A landscape with many peaks, sampled at points; each row gives a point and its height.
From any point a climber steps to the highest of the 5 points nearest to it. It stops when none of these is higher. Distance is the straight distance between rows; heights are no part of it.
Tanam: [169 126 186 172 124 109 134 117  94 129 153 115 134 110 159]  h=4.81
pap: [178 122 199 200 141 128 141 103  60 126 152  86 147 101 152]  h=4.25
tefi: [118 218 117 160  77  99 166 115  95  64 166 104 117  99 205]  h=5.47
nepit: [136 116 188 185 143 161 150 120  75 135 125  76 142  80 139]  h=3.78
gufez: [114 203 103 124  94 112 150 113 115  88 152 131 111  97 187]  h=4.31
leson: [ 61  84 118 115 147 200 131 140 144 159  78 131 129 112  73]  h=4.38
lat: [147  81  96  95 171 135 125 125 141 140  97 135 147 162  66]  h=2.26
poku: [125 128 160 158 105 113 120 140 121 144 143 119 133 105 153]  h=5.92
lar: [116 119  96 105 110  90  97 160 176 138 135 154 126 178 140]  h=0.71
til: [167 156 105  92 115  68 106 114 160 100 175 147 110 157 159]  h=6.51
digep: [193 119 163 185 175 117 133 109  76 101 136 103 157 146 133]  h=4.91
maz: [143 117 159 157 164 146 144 123 101 126 121 100 149 139 118]  h=5.46
lomot: [110 114  95 114 137 115 109 151 163 135 104 141 132 190 126]  h=0.12
zule: [ 71 113 150 150 129 177 137 148 106 163  96 106 131 104 111]  h=3.89
koluk: [195 104 127 120 192 145 134 107  91 130 117 116 159 146  83]  h=4.17
pana: [ 67 148  95  87  69 136 124 152 156 134 137 165 108  72 124]  h=5.61
fekif: [178 129 149 140 122  84 111 119 130 123 155 135 135 150 156]  h=3.47
kunag: [166 179 149 131 102 112 135  82 113  96 170 116 104  89 177]  h=4.03
pef: [123 180  96 101  93 110 127 114 154  89 157 142 101 113 167]  h=4.39
pekad: [ 86 156  82  85  80 109 111 146 178 121 143 161 103 119 132]  h=4.72
laduk: [ 54 112 122 127  95 153 117 177 153 162 103 138 121 108 112]  h=3.95
vozuk: [210 129 142 138 131  61 108 106 117 109 163 131 132 166 162]  h=3.52
Dokaz: [187 119 135 145 183 124 141 103  86 105 112 112 158 169 118]  h=4.35
Nov: [130  63 122 110 181 177 130 128 137 171 108 136 144 121  38]  h=3.75
gofup: [ 72 107 142 134 100 145 125 165 133 157 113 131 124 115 119]  h=3.64
bifut: [147 170 140 126  98 113 134 100 122 100 159 135 113  92 160]  h=4.18
Pov: [159 107 116 116 175 133 133 120 120 124 105 125 143 177  94]  h=2.16
gufes: [132 142 172 146  94 126 126 123 109 141 147 120 126  78 150]  h=4.98
velog: [ 90 103  87 114 133 117 111 171 173 146 103 138 125 182 128]  h=0.93
Saf: [122  68 102  88 176 168 117 128 149 152  90 140 135 140  46]  h=2.83
Miv: [212 122 148 140 193 129 140  93  75 103 118 100 167 152 104]  h=4.45
podob: [140  99 132 135 174 172 145 111 113 132  98 120 141 131  79]  h=5.06
gam: [189 118 143 159 161  98 128 120  93 118 130 117 161 181 145]  h=4.30
tolen: [149 121 131 134 133 101 121 140 144 134 126 131 133 175 144]  h=0.92
nunam: [ 99  93 123 124 161 187 137 128 135 145  86 125 138 126  77]  h=4.69
Zuz: [157 111 137 152 174 137 143 116 105 123 118 107 148 160 120]  h=4.93
temot: [103 136 121 104  95 119 110 147 158 141 144 148 105 114 138]  h=5.59
Zan: [ 61 109  79 100 109 110  98 186 194 149 117 159 119 162 125]  h=1.27
zalu: [ 90 168 119 112  73 133 143 133 130 130 143 141  99  69 148]  h=4.59
Kulab: [ 35 131  75  79  66 118 112 175 183 145 122 168  99  90 100]  h=4.02
lubov: [148 147 182 154  98 126 138  96 100 123 159 119 119  71 150]  h=4.61
dit: [110 102 115 128 157 153 128 137 141 139  96 127 132 156 107]  h=5.33
Girez: [107  90  85  79 165 144 120 136 164 142  78 146 128 182  72]  h=0.94
kupo: [157 203 114 126 106  91 142  91 133  82 167 126 110 123 185]  h=3.32
Ropug: [ 62 105 102 110 118 133 117 178 165 159 103 142 120 159 116]  h=2.35
piluk: [ 34 102 134 126 125 203 130 148 131 163  76 111 134  97  87]  h=4.26
segi: [159 176 120 115 118 107 131  94 133  98 164 139 103 120 174]  h=3.87
Gole: [162 171 167 149  94 133 150  86  83 105 157 110 105  68 167]  h=4.34
Tisa: [135 139 132 126  95  97 110 137 143 131 152 146 119 121 146]  h=4.12

For each start below, name the point where the climber stops.
Nov => maz
fekif => poku
kunag => poku
laduk => pana
Zan => pana

Write out the way that a climber takes from each point below.
koluk => podob maz
Dokaz => Zuz maz
gam => Zuz maz
